Each row is a point on a landscape with many peaks, with its height.
From any point a climber steps to the highest of the 2 points nearest to it. It stops when none of these is higher. Distance is the straight distance between rows; heights are no part of it.
(1048): [124 114  98 139 127 160  69 156 136 135  97 136 150 144  90 153 128  86
 120 137 111 117 143 152 187  90 119 145  98 117 155 117 146 134 162 141
 140 104 140 132 139 105 127 165  81 173 132 122  91 143]  h=6.9
(1014): [125 134  95 150  73 115 129 120 161 120 135 100 142 102 131 129  55 145
 152  96 130 122 128 136  98 118 167 151 151 115 142 135 165 119 167 150
 122 140  73  98  82 129 172 155  74 171 133 141 162 120]  h=27.3
(371): [199 118 140  82 110 114 120 111 106 117 150 188 131 138 119 158 150 118
  96  89 136 146 149 127 122 105  97 115 104 145 133 157  67 137  59 161
 140 186 112 139 129 142  91  90 130 138 116 138 105 120]  h=47.2
(104): [110 118 135 157 105 122 127 118 121 145 174 112  92  67 131 111 105 168
 145 101 140 170 161 128  79 136 133 181 173 120 102 150 169 131 154 134
 162 150 119 172 129 150 171 133 118 132 104 134 161 101]  h=17.5
(717): [ 78 124 156 179 154 148 120 146 106 113 190 126 136  90 145 157 128 115
 108 149 168 150 123 138 181 133  87 169 118 148 111 132 165 142 119 122
 165 128 143 157 177 152 123 116 112 131 176 135 182 152]  h=47.5
(990): [148 132 108 114 124 141 132 161  98 114 145 138  90 189  96  60 115  45
 109  94  91 110 113 123 135 115 163 142 140 108 141 122 135  97 163 138
 109  68 123  90 126 107 111 144  99 133 165  98  73  95]  h=23.2
(1102): [187 162 117  91 133  76 124  99 171 117 115 158 135 154 133 113 107 135
 134 105 121 123 146 124 115 138 139  96 127  97 174 146  74 131 112 159
  87 169 115  84  75 127 121 133 123 150 117 124 116 140]  h=11.6
(1231): [ 96 129 142 134 193 145 118 133  95 155 129 113 159 137 143 170 213 132
 118 166 147 110 109 109 130 196  92 106  84 147  79 136 138 122 132  92
 128 108 187 212 196 161 144 127 204 124 100 126 157 127]  h=53.3
(743): [ 91 110 125 159 113 146 112 118 141 139  76 120 140  84  95 183 155 156
 151 163 123 109 145 129 179  86 173 148 138 124 108 118 152 120 166 130
 162 107 152 149 112 121 175 159  95 147 115 161  97 118]  h=34.1
(267): [143 150 145  99 181  79 174  86 192 131 102 148 114  98 153  88 117 172
 184 140 122 120 124 118  92 156 192  54 180  96 107 127  91 126 112 136
 103 131 144 107 100 138 156 110 187  49 117 123 137 132]  h=29.4
(1012): [113 171 108 143 127 117  87 121 179 145  84 110 163 117 156 162  78 158
 154 177 149  90 109 123 145 130 157 137 172 128 191 124 101 126 127 127
 118 165 125  88  74 116 155 161  90 170 154 135 158 156]  h=21.9
(883): [142 163 173 119 144  88 164 118  58 126 205 113 100 134 144  87 138  88
 106  91 126 126  92  92  75 192 138 124 106 162 127 153  94 115 120  93
  76 131 103 120 131 157 113 109 149 121 117 141 143  93]  h=34.0
(1081): [158 136 133 133  78  96 155 140 116 114 196 103 105 154 125  82  83  97
 122  86 122 143 117 124  82 135 159 142 107  90 119 158 152 115 162 131
  86 119  71 113 116 120 134 134  99 131 152 109 137 118]  h=19.6
(764): [143 144  98  93 155 161  49 131 185 121  76 167 184 169 145  95 126  97
 108 157 101 139 158 143 158 130 102 120 175 112 197 113 131 151 149 157
  89  95 155  91  94 117 114 136 187 144  89 104  76 142]  h=8.5
(394): [115  98 136 153 104 132 128 119 109 152  52  81 151 130  96 226 181 142
 165 192 131  84 159 135 169 138 128 123  78 141 129 107 128 108 147 102
 141 147 155 164 128 116 138 151  89 142  77 122  95 171]  h=9.5
(508): [129 116  78  88 156 124 125  90 198 104 139 151 204  63 156  97  66 192
 152 129  78 170 190 154 167 116 123 113 144  98 126 116 206 182 163 162
 163 104  94  91 146 133 146 151 196 100  72 133 110 138]  h=41.9
(1057): [130 169 137 119 178  81 151  78 171 136 116 130 110 106 165 119 118 144
 162 140 133  97 112 104  95 163 184  93 178 109 149 145  87 109 130 120
  82 136 117 104  95 142 162 133 144 105 110 136 125 105]  h=25.3
(996): [122 144 125 133 144 105 147 107  92 132 181 160  61 114 121 115 148 112
 111 113 104 120 122 106 151 125 179 149 169 105  90 158 123 111 149 142
 130  82 144 156 135 135 142 107 117 115 150 170 105  86]  h=42.6
(531): [172  55 106  89  79 154 112 109 147 121  83 160 109  81 146 122 149 176
 111  76  93 203 228 148  61  79  92 107 142  58 102 135 122 143 104 169
 161 118 125 154 108 118 145 103 149  99  52 145 113 118]  h=15.1
(1007): [135 125 122 136 107 127  67 134  99 116 174 128  91 142 112  90  50  92
  85 102 142 141 150 134  92 135 119 207 125 156 159 110 154 140 121 149
 150 143 104  94 150 140 115 178  82 194 141 114 149  84]  h=31.3
(622): [185 134 146  90  99 107  98 117 107 112 166 165 118 146 118 124 110 104
  95  89 150 129 135 137 118 120 115 149  98 139 180 139  72 131  70 149
 107 189  82 115 121 147  96 121  94 189 135 122 136 115]  h=41.3
(497): [137 145 107 121 138 111 141 141 127 132 106 126  68 153 115  51 114  85
 130  93  94 128 121 138  95 127 192 131 189  95 124 128 146  85 200 140
  89  68 123 115  96 109 147 148 105 122 135 114  81  86]  h=27.4
(634): [ 77 165 157 139 175 100 185 169 112 105 192  94 123 163 163 106 146 100
  95 141 149  85  49  93 131 185  97 112  64 205  94 108  70 100  80  58
 101 130  83 105 138 112  94 106 155 113 194 138 159 127]  h=45.8
(864): [ 91 120 102 159 108 163 113 155 154 122 128 120 169 103 131 137  72 112
 150 127 133 162 132 165 173  91 111 175 143 129 131 109 182 161 162 154
 166 120 107 124 125 127 129 142  94 154 159 135 136 160]  h=11.8
(299): [132 144 109 153 152 110  73 121 174 149  55 127 145 124 152 126  96 141
 142 162 134 115 143 126 145 118 150 126 181 132 193  99 125 140 152 127
 102 125 172  85  93 116 166 170 124 162 135 126 101 133]  h=25.7
(724): [100  96 163 129  87 116 191 167  78 110 143  76  42 156  93  85 114 112
 110 112 123 138 116 124  87 106 152 104 127 106  83 141 137  88 138  77
 148  99 111 139 137 118 124 104  87  73 163  85 130 112]  h=13.1
(1042): [ 82 158 149 171 170 154 135 158 155 133 154 109 152 147 166 142 134 111
 112 151 168  93  75 129 160 152  99 133 118 170 135 112 105 123 104 113
 114 114 111 122 138 130 104 119 129 118 199 135 142 159]  h=40.3
(251): [137 104 102 127 151 164  53 102 139 139  82 164 127  77 146 133 168 167
 117 132  94 178 200 144 114 103 123 127 183 102 112 126 140 154 154 157
 154 124 175 157 141 143 121 129 189 115  68 139 129  99]  h=27.9
(825): [184 126 122  98 112  98 158  98 134 142 159 139 135 140 117 132 171 128
 126  74 111 142 123 114 105 140 117 111  98  87 100 160 113 117 139 171
  97 118  91 145 107 104 127 116 146 108  68 126 117  99]  h=42.7
(303): [153 126 154 117 144 106 191 124 100 151 141 131 115 148 141 104 193 109
 136 101 111 146 105 108  89 153 117 106 106 110  94 144 126 119 135 145
  90  96 122 160 139 122 132  92 186  74  92 115 118 108]  h=47.3
(823): [ 76  95 137 174 114 151 114 110 108 131  85 110 143  73 103 204 164 180
 149 165 161 115 150 131 185  90 126 136 148 138 119 117 140 140 132 115
 188 150 173 164 149 138 151 119 101 128 114 155 116 152]  h=38.9
(578): [ 86 122 178 156 138 127 157 140  88 117 175 144  36 108 133 100 120 118
 110 134 133 128 104 103 162  99 166 123 179 131 118 153 100  98  93 111
 167 130 148 128 145 133  95  82 102  88 201 155 133 113]  h=57.2
(862): [173  84 129  98 107 133 119 173  90 112 129 140  58 173  80  47 113  78
  92  78  98 137 143 114  87  74 134 131 139 108 135 132 121 107 116 148
 137  95 110 100 145 100 100 121 103 120 125  94  85 102]  h=19.5
(44): [110 117 133 148 162 150 104 165 138 151  50 113 166 163 103 166 184 111
 142 194 150  94  95 128 148 128 120  99 102 154 136 102 121 134 158  88
  99  96 181 133 141 117 138 143 163 111 112  87 100 154]  h=2.9
(957): [ 85 147 139 159 165 159 126 163 127 121 155 118 108 145 133 109 123  83
 107 162 153 100  86 119 176 129 152 155 143 139 149 120 108 111 132 105
 125  94 142  97 151 128 120 122 107 109 210 126 125 144]  h=36.9
(325): [116 106 116 128 131 142  92 115 103 151  44  96 116 140  98 183 172 145
 165 213 129  71 124 113 165 115 150 111 137 138 155 110  93 105 143  80
 118 145 203 158 129 115 155 157  94 146 106 135  91 153]  h=7.0
(1088): [110  93 131 141 140 130 130 175  98 131 114 126 140 167 111 166 166 101
 109 167 148  89 116 144 159 127  88 119  76 159 129 111 140 127  97  86
 129 128 147 128 185 138 105 129 117 130 155  73 148 164]  h=1.2
(975): [149 161 130 105 142  98 158 139 141 117 201 159 140 121 147  58  80 108
 125  85 101 168 118 128 109 152 117 135 137 112 108 153 163 138 141 192
 108 129 101 120 122 144 112 105 161 104 129 134 150 126]  h=21.8
(247): [120 147 126 160 141 149 158 154 163 130 118 130 207 137 126 163 158 135
 139 148 182 115  57 130 147 148  75 130  80 177  93 100 123 163 115 122
 133 123 129 138 142 108 125 121 132 123 163 117 154 171]  h=46.7
(1111): [100 163 153 147 104 118 182 165 123 116 199  99 106 123 148  72  83  71
 102  84 121 119  73 117 112 145 150 124 120 118 105 144 140 110 146 133
  96  93  81  96  92 130 105  87 122 114 188 125 149 114]  h=16.0
(362): [150  74 152 110  78 147 127 151  79 120  99  81  97 203  77 134 155 105
 141 125 116 114 153 130  69 105  81  86  72 118 142 120 111 108  99  88
 140 129 135 142 179 112 123 123 103 112  79  73  89 125]  h=6.6
(231): [144 149 134 117  99 102 184 147 130 106 222 148 108 137 134  71 100  85
 104  80 129 160  75 115 118 135 126 143 119 104  69 161 162 148 124 153
 118 107  91 129 129 137 102  80 156  94 195 154 142 119]  h=18.4
(1125): [103 109 134 145 125 127 174 136 121 122  97  99 194 144 123 188 189 163
 153 151 162  99  72 126 132 159  70  87  67 185  82 132 122 139  94  82
 144 140 147 145 141  98  96 123 129 107 133 133 158 167]  h=53.6
(123): [125 129 102 133 126 115 200 116 142 118 181 136 172 137 127 118 147  99
 125 106 131 121  65 124 197 126 129 138  87 126  71 154 143 124 132 158
 106  69  96 144 132 118 119 103 144 129 172 169 110 116]  h=58.2
(858): [119 103 144 122 146 146 168 131  95 155 103 126 145 135 121 183 222 153
 139 150 127 105 117 108 107 152  90  90  75 129  67 127 142 113 136  92
 116 109 178 190 178 116 156 120 195  76  57 131 125 136]  h=46.9
(597): [122 118 151 147  64 124 109 103 135 155  69  83 153 115 111 209 101 174
 168 152 165 107 129 125 142 116 150 118 112 155 150 106 146 124 146 104
 151 191 119 146  85 127 150 164  76 179 106 136 130 159]  h=15.0
(605): [102  93 142 150 136 156 174 126 114 133  91 117 166 124 110 182 199 146
 162 155 129 117  92 133 135 119  85  84  89 154  74 118 149 137 136 123
 143 109 154 163 173 123 127  97 150  73 125 122 122 152]  h=46.3
(436): [143 151 146 129 105 103  79 144  93 124 172 130 122 152 132 118  93 100
 109 108 163 118 127 132  79 139 130 151  86 157 171 126 113 143 123 112
 122 165  91  94 138 147 107 145  99 187 133  96 152 113]  h=36.0
(880): [112 149 126 124 149  76 226 136 129 107 169 110 146 173 152 120 163 120
  97 126 150 113  53  91 157 156 103 106  56 197  59 124  78 119  61  92
 104 115  96 139 118  99  89 107 154 110 187 160 141 129]  h=53.2
(929): [127 138  67 108 118 158 205 119 176 127 175 142 195  88 137  89  80 149
 159 117 111 158 126 171 201 119 136 172 144  92  94 146 184 156 148 189
 153  95  89 110 121 124 151 115 155  94 138 181 112 150]  h=57.3
(682): [ 63  84 109 169 112 120 198 183  81 101 159  59  60 172  94 129 115  58
  95 165  96  87 137 131 122 158 143 120  87 142 104 121 160  64 115  37
 135  64 142 100 151 135 115 109 108  98 152  67 154 118]  h=7.5
(989): [ 82 107 145 179 122 154 145 126 137 148  98 129 135  69 141 177 119 174
 171 148 178 132 127 151 132  90 133 141 165 144 112 118 159 159 138 115
 181 146 155 117 135 143 145 122 122 102 138 149 158 179]  h=44.6
(650): [ 86  98 170 160  96 156 113 139 122 126  64 111 150 101 134 178 154 164
 143 151 167 143 138 153 104 100  87 113 128 175 116  93 153 172 139  97
 170 182 143 125 148 137 123 126 121 106 119 111 162 199]  h=50.7
(939): [149 107  95 123 141 185  35 140 158 129  45 167 157 155 145 137 142 121
 103 178  97 128 167 153 179  75 111 140 155 127 194  90 116 148 127 151
 102 115 172 102  87 106 116 135 155 181 140 132  83 165]  h=6.1
(633): [134 137 168 116 147 119 120 121 103 143 150 114 105 106 141 119 151 141
 139 105 154 149 148 120  74 158 123 129 150 123 124 139 132 118 132 111
 139 152 151 163 152 154 146 133 141 103  98 130 156 101]  h=20.7
(803): [111 134  93 138 128 139  71 109 162 161  49 142 118  88 127 147 140 150
 159 175 118 118 148 137 152 107 171 139 184 115 137  95 134 117 159 128
 120 119 161 127 102 111 168 153 135 136 121 158 105 115]  h=29.5
(1209): [145 143  73 142  88 140 212 107 150 112 216 130 182  99 138 120  95 118
 141 103 111 133  86 135 189 135 161 152 100 110  88 156 165 140 143 187
 128  88  70 137 101 122 124 113 129 121 172 181 135 139]  h=69.3
(40): [130 128  93 101 149 130 106 114 169 139 140 169 155  65 159  88 103 163
 137 120  87 203 177 158 133 134 112 130 184 103 104 144 185 176 149 173
 151 116 124 130 139 152 146 132 207 100  92 127 132 129]  h=36.5
(588): [153 106  97 100 153  94 120 108  90 130 129 149  25  99 116  80 140 151
 110 112  96 156 143 124 115 118 177 132 211  85  85 148 128 112 146 169
 129  81 154 171 136 124 125 122 131 122 112 160 106  66]  h=37.0
(1186): [137 122 133 108 102 114 140 107 116 129 105 153 114 120 104 150 144 159
 148 106 127 125 140 123 122  87 123 108 138 116 127 135  96 125 115 130
 141 162 132 128 112 119 141 108 110 119 116 141 114 141]  h=28.0
(787): [162 155 155 100 145  87 143 129 114 136 218 134  80 129 153  36 100  89
 116  77 110 182 121 122  84 178 157 157 175 131 121 148 133 133 154 160
  86  98 107 148 129 150 131  89 176 103 137 135 155  94]  h=25.4
(1236): [113 104 115 158 166 146 136 185 106 137 126 116 133 187  95 143 123  71
  99 189 131  67 108 124 198 146 105 135  79 158 168  92 114 103  77  51
 136  77 137  83 162 153  85 130  98 128 170  62 131 159]  h=3.1
(1214): [166 159 158  95 159  83 161  83  85 154 210 140  88 106 166  82 146 104
 104  74 106 154 116  91 111 179 135 131 133  98 124 162  94 118 126 128
  75 114 107 160 117 144 126 100 179 122 106 167 153  91]  h=29.3
(103): [ 97 136 137 169 146 137  94 141 109 123 148 105  93 124 123 139 101 102
 113 161 148  98 128 115 152 109 161 170 138 134 146 106 123  88 136 114
 147 127 152 111 150 125 120 158  84 167 163 130 124 113]  h=42.3
(558): [129 125 107 144  52 124 130 122 170 130 145 107 177 113 125 170  71 145
 155 117 149 120 122 151 159 104 146 140 112 128 154 117 137 124 139 134
 147 156  72  95  77 130 144 136  62 175 161 135 172 158]  h=31.7
(704): [167 153 106  81 129  70 150 120 183  99 151 175 108 147 142  78  72 133
 136  88 113 102 130 120 142 122 185  91 164 101 174 141  95 121  87 155
  91 154 104  72  81 115 114 133  96 144 177 134 113 123]  h=14.8
(698): [106 141 116 144 135 141  65  96 131 142 124 152 152  97 139 153 105 150
 140 138 177 152 154 141 151 122 134 167 166 145 172 127 143 149 113 132
 130 164 138 144 132 140 148 151 112 167 135 150 154 121]  h=37.4
(393): [178 112 159  84 103 126  96 120 105 127  62 113 107 178 123 146 158 119
 145 133 119 109 136 119  60 115 117  94 101 125 183 124 100 116 129  99
  93 182 134 104 101 118 127 137 123 151  55  99 112 125]  h=11.7
(473): [134  93 105 129 116 186  26 169 123 135  38 143 145 141  99 150 134 112
 115 182 121 134 142 142 181  75 105 152 113 151 181  69 141 154 162 114
 139 118 162 108 108  96 109 161 112 187 122 100 112 160]  h=4.9
(778): [171 117 137  78 155 153  75 126 137 113  91 203 116 122 137 104 164 143
 104 110  87 169 157 127 116  98 104 102 160  90 147 145  83 157  81 163
 140 150 155 124 130 147 107  79 191 101 110 121 110  95]  h=20.8
(1045): [140 142 117 116 146 117 172 100 183 143 110 139 168  92 147 104 130 160
 177 132 137 118 114 152 120 129 161  99 158  98 100 133 136 151 147 152
 117 103 137 125 107 135 164 103 202  67 109 140 135 147]  h=34.4
(294): [160 170  72  92 180 107  63 111 192 115 106 149 182 157 140  74  99 112
 119 148 109 137 151 144 190 139 120 120 162 103 172 130 119 137 146 180
  78  95 111 107  89 128 142 139 175 143 138 141  68 122]  h=11.2
(222): [ 96 189 141 141 176 107 101  98 133 135 136 104  72 100 170 125 129 163
 141 146 136  92 130  84  94 169 190 142 183 132 154 118  71 105 139 106
  88 155 139 141 115 147 172 150 141 125 123 153 151  91]  h=21.3
(419): [128 142 120 113  99 108 116 172 174 113 110 133 104 176 118  58  52  84
 123 117 111 118 120 148 105 105 168 127 167 105 176 113 130 112 147 133
 101 135  96  48  79 109 106 160  92 144 159 101 112 122]  h=22.7
(909): [139 106 110 107 126 122 102  89 143 145  92 166 125  76 128 174 134 183
 140 124 148 131 183 150 127  99 129 133 146 135 140 141 127 147  83 139
 143 187 147 130 115 147 155 118 114 158  97 151 144 131]  h=32.4
(234): [ 99 132  99 128 180 141  60 114 174 128  85 181 134  80 163 110 116 173
 134 129  95 189 184 164 155 121 133 137 227 101 127  95 159 192 164 151
 149 112 164 132 148 147 134 129 195 105  99 124 128 114]  h=31.9
(845): [147 115 115 122  62 159 156 119 157 145 122 129 191  91  99 194 100 150
 157 139 159 127  85 166 196  99 123 145  82 140 134  97 118 155 109 141
 167 170  81 114  85 112 106 126  54 168 167 150 148 184]  h=37.1
(271): [136 135  80  98 147 140 181  89 201 130 157 155 208  61 151 103  53 190
 165 142 117 155 157 160 173 129 153 137 113 102 105 131 177 180 127 174
 182 110  95 100 132 117 148 144 182  91 131 160 136 175]  h=48.8
(672): [ 93 107 164 151 123 140 128 154 100 100 155 120  41 124 109 109 103 117
 105 124 139 122 134 129 135  89 140 163 155 140 127 126 131 104  98 113
 196 134 144  98 137 122  91 124  50 135 195 147 135 128]  h=49.0
(354): [118 147 131 136  96 142 183  96 150 128 148 115 186 110 127 183 118 159
 148 139 176  85  75 124 173 134 120 132  81 162 110 133  80 117  97 131
 145 158  80 121  91 109 117 123  83 139 179 156 145 174]  h=44.0
(9): [137 149 122 142  72  98 132 128 151  99 152 106 130 118 133  92  64 129
 137  80 122 173 142 152  86 131 120 155 149 104 127 134 173 142 157 155
 124 140  75 126 108 134 140 138  92 130 115 111 133 113]  h=23.3
(1235): [141 158  95 109 158 141 103 116 156 117 158 151 157 146 145  85  92 114
 120 107 122 145 138 147 169 138 123 155 157 110 172 129 138 151 144 168
 101 111 110 120 122 130 129 133 144 156 146 140  87 118]  h=14.2
(840): [114 102 129 167  86 142 104 121 129 147  96  50 154 105  86 208 126 153
 171 158 131 109 156 133 126 134 141 143  96 135 132 107 155 105 179 116
 157 145 129 172 122 129 157 187  70 165  66 122 133 139]  h=12.1
(272): [182 152 109  75 140  85  70 104 195 131  89 164 124 140 157 117  86 147
 136 139  94 117 173 123  87 145 129 103 138 110 195 111 111 133 116 152
  81 163 120  90  90 108 148 183 140 171  74  94 119 115]  h=12.0
(560): [128 132  71 130 148 115 123 126 114 145 131 134  45 121 120  90  85 126
 109 113  84 136 127 120 102 130 195 157 198  79  92 122 157  88 193 163
 131  66 129 148 103 107 155 152  97 139 145 164  92  56]  h=31.8
(1000): [152  97 147  91 143 135 140 122  63 135 130 129  91 159 110 136 195 124
 111 139  94 121 137 102 116 137  88  89  95 142 135 151  93 115  81 103
 137 140 178 177 192 133 117 118 147  95  65 107 110  99]  h=63.2
(121): [122 153 115 139 123 136 125 150 110 114 207 145 142 126 122  91  82 107
 111 102 121 161 124 133 162 128 127 185 146 128 132 157 181 147 159 177
 125 109 111 135 144 142 130 145 107 156 156 162 119 100]  h=17.7
(286): [157  80 145  99  81 164 124 123 108 118  50 124  96 109 107 138 176 180
 118 106  85 173 178 143  83  69  93  79 143  97 111 142 109 135 101 145
 171 143 145 140 135 107 121  80 139  80  71 123  92 110]  h=12.4
(626): [134 163 120 136 134 155 121  94 133 133 155 109 206 117 143 190 124 139
 116 130 191  98  85 113 173 169 112 138  68 189 147 125  72 143  95 115
 120 145  69 151 118 131 115 132  95 181 173 152 153 163]  h=51.9
(1242): [131 149 158 132 126  97 137 109 118 119 162 145 106 119 128 131 126 138
 132 103 169 127 128 123 113 121 147 131 143 129 136 144  97 133 100 135
 118 160 122 124 125 158 123 120 118 121 145 142 147 118]  h=24.2
(423): [126 130 124 143 118 158  89 157 156 140  93 135 167 131 120 131 124 102
 144 136 128 150 129 169 139  96  90 133 128 126 155 107 156 165 166 156
 124 112 138 102 107 119 124 155 129 128 135 120 105 169]  h=9.2
(999): [ 85 123 114 140 145 100 227 124 134 121 133 101 199 156 131 148 195 163
 121 148 160  99  54 103 161 158  83 105  64 181  40 105  93 117  68  88
 132 110 143 162 127  91  99 121 131 115 169 154 136 153]  h=62.9
(153): [103 161 145 171 158 158  71 136 130 120 160 151 152 109 120 145 118 115
 105 139 168 140 135 125 146 131 105 175 142 151 171 129 147 158 113 135
 147 163 137 133 181 158 115 125 126 161 173 129 162 132]  h=42.4
(1223): [168 127 158  88 132 139 116  88  90 129 103 159  93 144 127 156 196 153
 112 117 101 130 156 118 104 123  92  98 113 117 148 158  69 111  66 136
 136 177 150 161 152 140 113 106 148 133  78 142  93 101]  h=54.8
(400): [ 68  66  86 180 146 129 189 195  85 123 111  83 110 199 103 160 115  51
  90 170 102  50 135 145 175 164 119 140  80 150 142  93 137  78  83  33
 138  81 149  89 154 167 102 120 105 124 159  59 164 130]  h=5.2
(1202): [112 117 117 144  90 152 148 173 126 110 170 124 117 121 111 108  89  73
 132 102 116 160 122 164 185  89 129 177 136 110  92 139 184 131 183 159
 168  94 101 138 131 124 124 131  73 125 176 138 121 131]  h=14.5
(1222): [126 139 108 129  98  88 173 130 171 116 130 136 115 137 140  63  61 121
 126  84 109 108 107 142 120 100 198  98 173  98 137 130 129  85 134 133
 120 138  93  62  68 100 117 128  77  99 192 128 137 146]  h=18.6
(207): [ 81 115 156 162 170 159 123 128  93 142 123 122 136 113 120 176 178 138
 132 170 155 123 155 127 147 154 113 127 124 143  92 140 151 150 131  99
 160 123 178 180 202 172 147 119 177 114 115 119 156 146]  h=60.4
(296): [181 131 115 122  95 104 163 121 110 123 168 135 158 153 117 149 149 101
 111  86 126 138  92 111 145 144 113 124  55 118  96 154 132 125 123 152
 104 107  80 146 129 111 107 119 124 143 126 128 117 111]  h=49.1
(155): [148  99 144  94 150 142  72 122 101 149 121 178  73 103 141 108 182 161
 104  96 108 171 173 125  92 121 107 115 183 101 104 143 114 130 112 136
 143 126 162 164 151 132 109 109 178  99  69 149 115  80]  h=24.3
(609): [178  97 117  80 104 152  95 121 147 102 114 187 140  98 164 111 138 171
 111  89  86 207 206 150  85  88 100  87 141  92 120 132 126 167  81 188
 154 147 134 127 107 134 102  92 182 100  92 115 126 134]  h=17.6
(525): [143  92 174 102 157 117 166 141  76 144 100  95  80 164 137 111 201 132
 140 116  88 120 120 101  73 143  92  78 106 125 101 127 114 108 114  99
 114 106 164 178 178 128 130  82 185  64  57  97 113  94]  h=54.7
(285): [147 103 140  94  76 109 168 132  70 115 160 106  49 191  80  69 123  92
 107  94 115 149 144 117  69 116 135 124 111  92 106 133 144  94 142 104
 115 108 123 132 133  98 119 136  96 110 110  93  98  92]  h=16.2
(196): [164 106 147  85 102 160  79 130  71 114  59 100 110 199  87 148 166 131
 115 166  96  96 161 107  74 116  85 100  78 155 169 115  79 103  92  79
 128 155 169 129 146 123 103 141 124 145  39  84  88 138]  h=9.1
(1123): [ 67 107 148 184  97 141 171 174  96 107 156  50  71 143 112 111  95 107
 123 124 115  93 116 118  85 138 138 109  99 127 104 135 154  63 144  72
 139 112 122  95 136 113 115 127  74  98 163  78 153 158]  h=10.2
(88): [153 162 135 112 148 150 115  85 135 135 122 132 210 146 128 196 176 146
 109 137 173 111 108 114 132 197  78 113  66 174 116 139  90 164  89 122
 100 164 108 162 127 134 117 126 131 181 111 143 161 150]  h=62.3
(1079): [165 162 118 114 127 106  66 116 156 144  78 117 147 146 144 142 130 135
 124 129 126 122 146 118  57 149 128 123 114 120 204 121 111 116 149 126
  72 175 134 105  96 115 152 180 126 182  51 111 130 119]  h=14.6
(1220): [ 92 129 122 169 155 156 104 127 108 125 172 130 150  79 136 184 142 152
 135 147 144 164 164 117 172 143 116 164 123 125 101 142 178 144 148 133
 171 123 161 197 194 163 139 135 131 139 139 140 155 121]  h=52.9
(863): [143 139 114 127  99 104 110  78 145 139  76 115 151 117 135 174 104 164
 166 141 152  94 134 126 111 127 163 142 116 140 176 121 109 116 135 119
 106 182 116 117  71 117 171 164  87 181 111 148 147 138]  h=18.3
(550): [110 135 180 148 133 138 110 130 139 136 120 116 172 109 135 175 141 142
 147 128 163 154 121 136  82 141  97 125 122 158 135 128 158 167 142 128
 151 182 135 138 157 153 130 130 164 145 112 112 179 160]  h=57.7
(523): [ 78 104 148 156 131 112 184 126  78 110 193 113  51 115 123 136 147 112
 106 136 102  90 115  86 169 135 187 129 142 118  88 171 121  85 129 115
 151  93 132 147 129 135 126  99  96 105 172 156 106 101]  h=48.9
(1131): [135 125 105 117 103 120  77 167 140 105 111 128  78 160 105  54  44  96
 112  89 129 136 143 134  80  87 140 162 165 141 170  96 157 133 115 138
 153 130 104  57 128 115 113 164  84 155 158  96 127 102]  h=26.8
(988): [101 184 178 131 140 101 175 150  89 109 178  90  99 156 154  79 111  76
  98 109 134  96  68  94  79 170 133 114  60 184 108 116  83  93 104  79
  80 131  93  83 128 130 103 107 160 112 161 131 147 110]  h=39.6
(538): [118 124 137 142 155 152  63 131 122 153  37 129 133 143 106 164 200 132
 127 203 121 116 151 116 122 115 121 129 137 128 159 105 118 118 167  90
 120 114 197 138 149 126 145 161 155 129  89 127  88 134]  h=4.8
(8): [149 177 173 110 158 137 101  99 133 139 148 133 182 129 156 161 158 146
 133 120 159 137 112 106  82 182  75 117  89 158 138 152 126 150 118 122
 107 194 129 168 163 162 136 128 162 165  77 108 174 126]  h=53.1
(288): [125 137 153 144 161 133 179 135 156 147 100 120 161 111 158 114 155 154
 172 138 144 145  81 128  79 150 120  91 143 133  75 126 130 165 131 134
 125 121 149 142 128 112 144 108 196  63 108 112 148 150]  h=39.7

For each start below, name the point where the climber stops.
(538): (550)
(231): (999)
(1088): (578)
(633): (207)
(1111): (88)
(531): (1209)
(44): (550)
(104): (88)
(1102): (1000)

Call two points neighbours if one is among the 2 nearest of the other. Go from one point of each pair to the other, from neighbour to neighbour, staying as high as possible. Name the lowest point that can't be avoided.
(578) / (207): (957)
(578) / (550): (104)
(1079) / (1000): (1102)
(999) / (207): (605)
(88) / (550): (8)
(1209) / (1000): (825)
